Points on a hilly landscape, in no order, each with its height.
A climber steps from a point to the highest of its 2 nearest points, and stops where none of them is higher. Distance is the straight distance between rows; heights are no part of it.
K116 (h 5.16): [197 111 153 139  80  97 169 143 127 126 118 183  99 122 108 112 163 153
  83  93 159 138 141]
K794 (h 3.59): [157 130 131 142 125 120 122 120 110 117 118 172  80 145 146  83  93 115
 138 146 183 130 158]
K242 (h 1.68): [111 115 151  65  99 155 135 181 139 145 147 137 153  70  87  81 182 157
  73 170  76 100 117]
K729 (h 2.94): [ 96 142 108 177 166 164 137  61 118 123 116  77 110 204 193 117 102  91
 196  99 150 128  98]
K267 (h 2.87): [114 134 127 104 115 170 100 160 102 127 143 146 158  99 108 109 116 140
 106 153  81  90 106]
K466 (h 1.93): [171 144 154 116 146  62 122 134 162 128 117 143 116 141 113 152 196 145
  95 131 165 166 154]
K610 (h 6.87): [113 156 107 118 187 114  73  94 114 128 128 105 100 198 190 140 106  98
 169 137 152 117 122]
K694 (h 2.79): [ 75 136 110 102 165 118  74 176 116 107 138 109 154 177 139 174 197 169
 135 147 121 125 115]
K733 (h 4.11): [146 138 139 125 107  76 141 123  88 108 105 122 104 116 130 149 122 100
 133 123 123 135 137]
K77 (h 1.83): [160 144 127 139 168  70 142  86 135 132  86 110 112 134 103 143 112  69
 157 139 162 160 136]
K613 (h 3.05): [103 138 145 131 110 159 132 117 105 129 141 103 158 108 143 148 118 127
 136 101  74 114 112]
K887 (h 1.23): [134  99 137 101 123 117 113 152 182 125 154 128 161  83 115 138 143 170
  55 142  77 131 140]
K143 (h 0.76): [ 55  91 110 124 136 203 115 165 112 147 145 105 178 142 105 145 148 161
 170 140  86  99  88]
K451 (h 5.52): [127 175 131  99 171 101  71 119 105 130 141 138  88 186 174 127 143 117
 142 151 170 129 148]
K935 (h 0.47): [ 60 109 108 143 133 182 104 173  92 138 144 121 140 194 111 154 170 172
 190 136 114 114  75]
K375 (h 2.53): [ 87 130 101 161 121 205 147 114 127 117 151 112 174 122 165 124  56 143
 114  90  85 101 117]
K321 (h 2.28): [ 43 126  79 150 174 127 102 119  93 161 112  79 122 202 179 139 146  86
 206 171 131 131 117]
K543 (h 2.44): [151 161 147  89  93 136 100 155 102 132 137 155 140  84  91 114 161 144
  82 145  83 107 104]
K816 (h 4.25): [114 151 143 147 135 146 111 110 101 137 121 115 130 142 145 115 121 100
 158 137 130 134 132]
K549 (h 4.33): [186 147 145 118 127 117 152 102 190 172 149 164  94 105 108 135 110 121
 130  96 188 149 159]
K719 (h 3.18): [170 170 119 176 124 129 165  72 126 132 124 153 100 120 140 102  66  94
 142 104 172 158 151]
K857 (h 4.82): [106 162 135 102 141 109  77 151  93 122 150 133 110 175 180 150 160 148
 126 134 138 118 145]
K382 (h 4.71): [ 72 139 112 145 131 165  99 135  70 154 123 117 147 144 141 117 116 100
 171 163 107 117 124]
K224 (h 5.13): [155 145 138 175 123 116 106 127  81  83  99 143 132 161 115 125 144 133
 135 126 107 131  91]
K644 (h 5.19): [ 54 127  93 118 156 162  82 135  85 156 117  83 158 146 127 149 147 102
 198 165 115 122 101]
K345 (h 4.49): [118 118 108 177 112 158 123 138  76  76 126 149 104 182 164  94  93 148
 152 119 131  98 102]
K607 (h 2.54): [ 94 105 128 148 169 115 112 128 117 114 102 105 104 201 166 100 145 109
 170 167 174 130 140]
K709 (h 3.97): [142 137 118 150 117 153 115 122  98 100 133 162 111 141 158  96  67 134
 116 120 137 108 135]
K464 (h 2.35): [178 147 137 113 100  92 142 126 142 150 124 143 121  57  57 145 135 101
 126 132 127 153 122]
K188 (h 2.03): [137 103 128 124  89 150 165 131 126  78 122 125 128  95 129 115  74 144
 102  93 109  98 116]
K12 (h 2.86): [120 111 166  82 120 109 148 123 166 152 122  85 144  73 101 150 173 111
 130 134 134 157 153]
K497 (h 4.48): [181 117 130 123  87 123 139 157 117 112 103 175 109  89  72  91 120 132
  97 139 136 118 118]
K238 (h 3.60): [121 122 137 103 111 108 132 128 104 110 120 101 143  91 125 159 121 115
 124 120  91 125 129]
K172 (h 3.29): [141  97 143 151 136 123 108 146 121  76 117 142 108 188 149 114 150 162
 125 118 160 116 119]
K675 (h 1.95): [150 132 133  50  78 114 145 179 137 160 149 164 123  45  75  87 181 151
  33 159  69 103 114]
K554 (h 0.84): [146 118 137 122 108 152 134 137 173 130 165 146 160  79 122 115 104 169
  51 117  56 113 127]
K59 (h 1.35): [ 77  94 131  73 105 165 142 199 106 131 151 133 161 100 105  98 169 174
  87 157  57  63  98]
K974 (h 3.93): [118 106 122 179 130 128 117 130  89  83 135 154  89 217 195  86 131 161
 157 126 159 111 126]
K623 (h 2.59): [167 125 125 104 114 121 131 104 188 155 135 116 149  30  50 142 125 111
 118 142  99 157 119]
K381 (h 3.81): [176 111 116 129  83 132 185 133 222 178 163 161 113  42  66 120  98 138
 104 108 138 144 128]
K294 (h 2.71): [ 90 134 119 121 134 172  94 134 107 128 154 107 154 147 155 167 110 148
 150 110  85 100 103]
K170 (h 3.46): [124 111 130  59  97 162 132 147 123 122 145 121 147  47  89 106 107 138
  96 142  67  81  99]
K748 (h 3.20): [142 104 164 120 137 118 165  89 184 138 106  89 132 106 109 145 141 105
 143 108 162 158 146]
K507 (h 1.62): [180 122 105 132  98  96 192 104 189 135 136 135 113  59  95 168  75 120
 118  71 144 147 138]
K990 (h 5.07): [112 135 158 106 116 146 123 142 141 164 153 135 142 109 151 119 125 133
  99 136 122 127 173]
K751 (h 5.04): [ 80 145  85 141 167 147  80 109  99 130 143 103 111 210 183 172 106 122
 190 119 121 109  93]
K13 (h 5.20): [103  96 132 169 111 156 141 159  93  90 120 135 145 157 138 111 127 152
 128 125 100  99 107]
K700 (h 3.67): [ 64 125  83 157 143 151 104 148  87 137 158 114 115 219 169 185 126 165
 187 110 104 114  93]
K671 (h 2.58): [ 56 131  72 190 154 167 119  95  94 152 117  90 127 203 183 125 106  93
 213 137 127 129 100]
K803 (h 1.99): [ 92 131 128 160 121 103 111 164  60 103 122 131 123 194 157 132 191 149
 148 145 110 126 111]
K314 (h 2.74): [187 125 111 136  90  72 180 151 155 181 142 197  76  88  85 139 117 118
 129 108 193 138 161]
K626 (h 2.27): [161 140 130 146 155 109 161  65 172 106 116 104 122 142 148 156  84 111
 130  71 152 153 140]
K933 (h 5.80): [ 88 110 120 117 174 151  91 104 130 133  97  71 163 141 128 146 140  97
 176 146 134 129 113]
K756 (h 2.26): [194 140 134 117 115  58 128 156 147 147 123 189  92 129  93 130 212 148
  79 131 195 162 156]
K848 (h 2.52): [188 133 121 132 107  65 150 157 155 168 124 193 101  91  75 137 155 129
  96 140 171 157 158]
K228 (h 3.50): [136  99 135 109 144 149 143  81 206 152 113  80 161  73 106 143 107 107
 126 111 138 150 140]
K361 (h 0.42): [104 123 115 146 184 157  69 122 153 119 134 122 150 178 152 141 112 144
 142 138 141 120 130]
K63 (h 4.51): [116  81 142 116 108 174 155 123 178 118 138  90 180  62  97 114 120 147
 104 118  70 120 105]
K80 (h 3.03): [183 157 111 170 124  70 164 103 117 147 121 177  80 123 128 118  87  95
 138 120 177 162 163]
K459 (h 3.34): [157 144 125 169 103 147 178  99 141 119 126 142 129  92 119 109  69 120
 107  97 137 146 140]
K958 (h 3.48): [116 155 113 110 181  87  59 138 118  95 118 107 147 164 128 173 172 133
 139 156 121 135 112]
K197 (h 5.11): [125 131 122 116 164 131  95  95 143 134 102  92 161 100 109 149 113  93
 145 147 122 139 128]
K517 (h 2.99): [ 94 139 104 171 136 191 129  96 115 104 148 106 140 166 189 139  70 138
 153  82 124 111 113]
K481 (h 4.32): [122 138 141  96 168  95  91 124 144 121 110  95 144 129 118 163 158 114
 131 149 135 147 139]
K540 (h 1.94): [100 106 123 146 120 184 133 143 141 109 161 129 175 131 144 129  99 177
  92 104  63  94 109]
K838 (h 4.68): [173 124 154 119  99 114 156 129 144 136 130 160  91 109 120 122 127 131
 117 105 171 139 151]
K522 (h 5.89): [ 94  86 145 137 111 133 148 170  99  97 105 111 161 123 102 114 166 145
 127 153  93 111 109]
K376 (h 3.00): [125 118 124 167 172 121 140  78 131 121 109 115  90 201 183  77 105  90
 176 146 191 139 151]
K548 (h 2.12): [161 152 128 107 148  75 132 107 150 161 104 117 121  83  65 159 140  77
 150 148 151 169 138]
K149 (h 2.56): [ 84 115 156  70 118 106 132 158 130 137 125  91 143  98 130 138 181 125
 119 151 131 139 166]
K165 (h 3.32): [156 143 117 179 139 120 144  75 116 107 125 157  82 167 172  68  70 105
 152 125 190 143 156]
K969 (h 3.13): [147 142  93 158 116 138 171  80 165 150 123 120 156  53 111 134  54  92
 111 109 120 158 153]
K482 (h 2.64): [190 151 135 147 177  96 169  54 175 124 125 130  90 173 144 124  96 107
 147  80 195 160 140]
K261 (h 1.44): [154 139 118 159 178 109 108  85 135  87  88 120 116 167 123 122  97  96
 157 139 158 140 114]
K997 (h 1.37): [ 97 112  85 120 141 135 103 107 105 112 106  99 111 146 179 133  57  91
 154 134 142 107 134]
K878 (h 3.68): [108 157 123 159 146 157  94 111  98 117 158 127 127 185 187 154 104 147
 151  94 108 115 115]
K850 (h 5.65): [175 117 146 120  79  81 140 165 103 110 106 164 112 123 108 127 196 152
  60 113 132 130 128]
K484 (h 3.57): [169 119 121 158  98 156 190 115 199 129 136 154 130  70  91 101  81 142
  94  98 148 145 139]
K961 (h 3.92): [110  82 144 108 133 176 127 119 189 124 123  89 166  91 112 127 121 134
 121 124 123 125 129]
K298 (h 4.59): [182 152 149 158 104  90 132 114  89 104 104 157  98 140 119 124 138 120
 121 111 139 143 120]
K948 (h 2.57): [144  87 141 125 115 130 134 149 144  78 119 142 120 132 141 124 109 161
  99 108 140 106 136]
K556 (h 5.24): [158 139 140 121 101  74 120 165  81 115 101 170  93 146 122  99 197 134
  95 150 170 140 148]
K521 (h 6.50): [ 86  90 135 133 143 150 119 143 124 110 102  92 164 132 108 126 148 124
 157 157 121 126 117]
K290 (h 2.88): [177 140  97 154 126  69 199 108 160 175 133 171  78 107 104 147  86  91
 159  93 206 153 160]
K892 (h 2.21): [ 62 111 121 149 140 113 117 165  82 109 112 101 111 201 156 120 181 125
 181 169 143 128 118]
K581 (h 0.28): [ 66 128 107 130 126 160 102 210  73 134 140 144 153 179  99 136 210 185
 142 154  93 113  81]
K213 (h 3.79): [129 167 165 148 162 138 121  80 117 145 132 112 110 187 169 109 144  97
 171 121 161 143 131]
K340 (h 4.52): [130 129 146 104  88 139 166 141 140 167 147 143 135  60 119 108 100 119
  92 133 102 125 164]
K666 (h 0.53): [172 135 144 110  83 120 145 142 168 154 169 169 126  73 124 125 123 167
  44 105  83 125 141]
K860 (h 1.67): [ 96 112 122  89 132 120 101 163 131 121 155 108 175 101 135 159 154 165
  83 147  58 114 131]
K708 (h 4.03): [141 106 143  65  79 136 167 146 163 156 153 131 130  31  84 104 119 137
  81 136  78 111 125]
K103 (h 3.33): [116 146 145 145 173 146 135  60 138 130 108  74 133 175 164 136 121  91
 175  96 146 142 108]
K392 (h 2.18): [172 146 135  69  87 116 111 168 134 146 142 175 117  68  80 107 165 150
  60 153 116 118 129]
K307 (h 3.31): [164 154 169 140 154  88 146  91 135 145 121 135  94 165 142 117 151 105
 146 122 183 160 155]
K463 (h 4.89): [140 128 146 126  95 125 119 167  82 117 108 162 117 125 103  86 156 126
 117 165 138 120 132]
K284 (h 1.05): [ 59 106 129 106 117 189 130 196  94 146 150 132 160 135 116 103 161 166
 134 158  82  83 104]
K914 (h 0.97): [156 133 135 150 161 139  91 114 152  96 116 141 143 147 115 129 112 136
 118 132 139 132 117]
K584 (h 4.05): [183 142 135 104 108 139 133 109 206 171 160 154 114  60  92 137 102 133
 104 108 143 148 142]
K471 (h 1.88): [166 138 125 138 128  78 158  95 159 123 128 126 121  99 131 176  87 118
 109  86 129 153 153]
K984 (h 1.98): [ 80 129  99 140 168 115 111  81 102 149  88  67 125 167 176 132 116  58
 183 154 138 137 126]
K815 (h 2.96): [183 158 148 124 200  91 140  66 157 146 128 135  80 198 145  98 126  94
 153 118 207 156 143]
K161 (h 1.76): [105 131 146 133 106 112 114 183  86 110 136 139 143 167 150 140 214 173
  90 126  99 122 120]
K668 (h 2.29): [121 135 139  69 103  76 139 158 110 139 125 127 103  92 125 142 153 116
 107 147 148 138 172]
K272 (h 2.19): [ 90 122 125 112 141 144  84 163 121 116 153 111 167 144 130 174 159 174
 123 125  73 109 104]
K653 (h 1.66): [102 101 108 116 112 152 136 124 106  95 117 101 124 112 159 130  64 113
 137 109 127 101 131]
K110 (h 5.23): [126  97 138 152 111 157 155 142 131 100 116 121 177  98  95 105 128 149
 104 130  64 116  98]
K289 (h 5.77): [ 92 142 143  91 124 129  98 178 107 143 157 141 142 134 166 129 157 152
  93 149 113 114 166]
K33 (h 2.89): [147 144 124 126 112 149 135  99 140 142 124 121 161  52  89 129  90  98
 122 130  90 134 126]

Call two points neighbours if one is among the 2 nearest of the other. Go from one point of each pair to the other, from neighbour to neighbour, staying as high as possible. Name the lowest point that can't be avoided.
K224, K345 -> K668
K289, K610 -> K857
K878, K224 -> K294

For each start below, name the point where the climber stops.
K471 -> K521
K554 -> K224
K914 -> K850
K671 -> K521
K392 -> K289
K969 -> K850
K507 -> K850
K12 -> K521
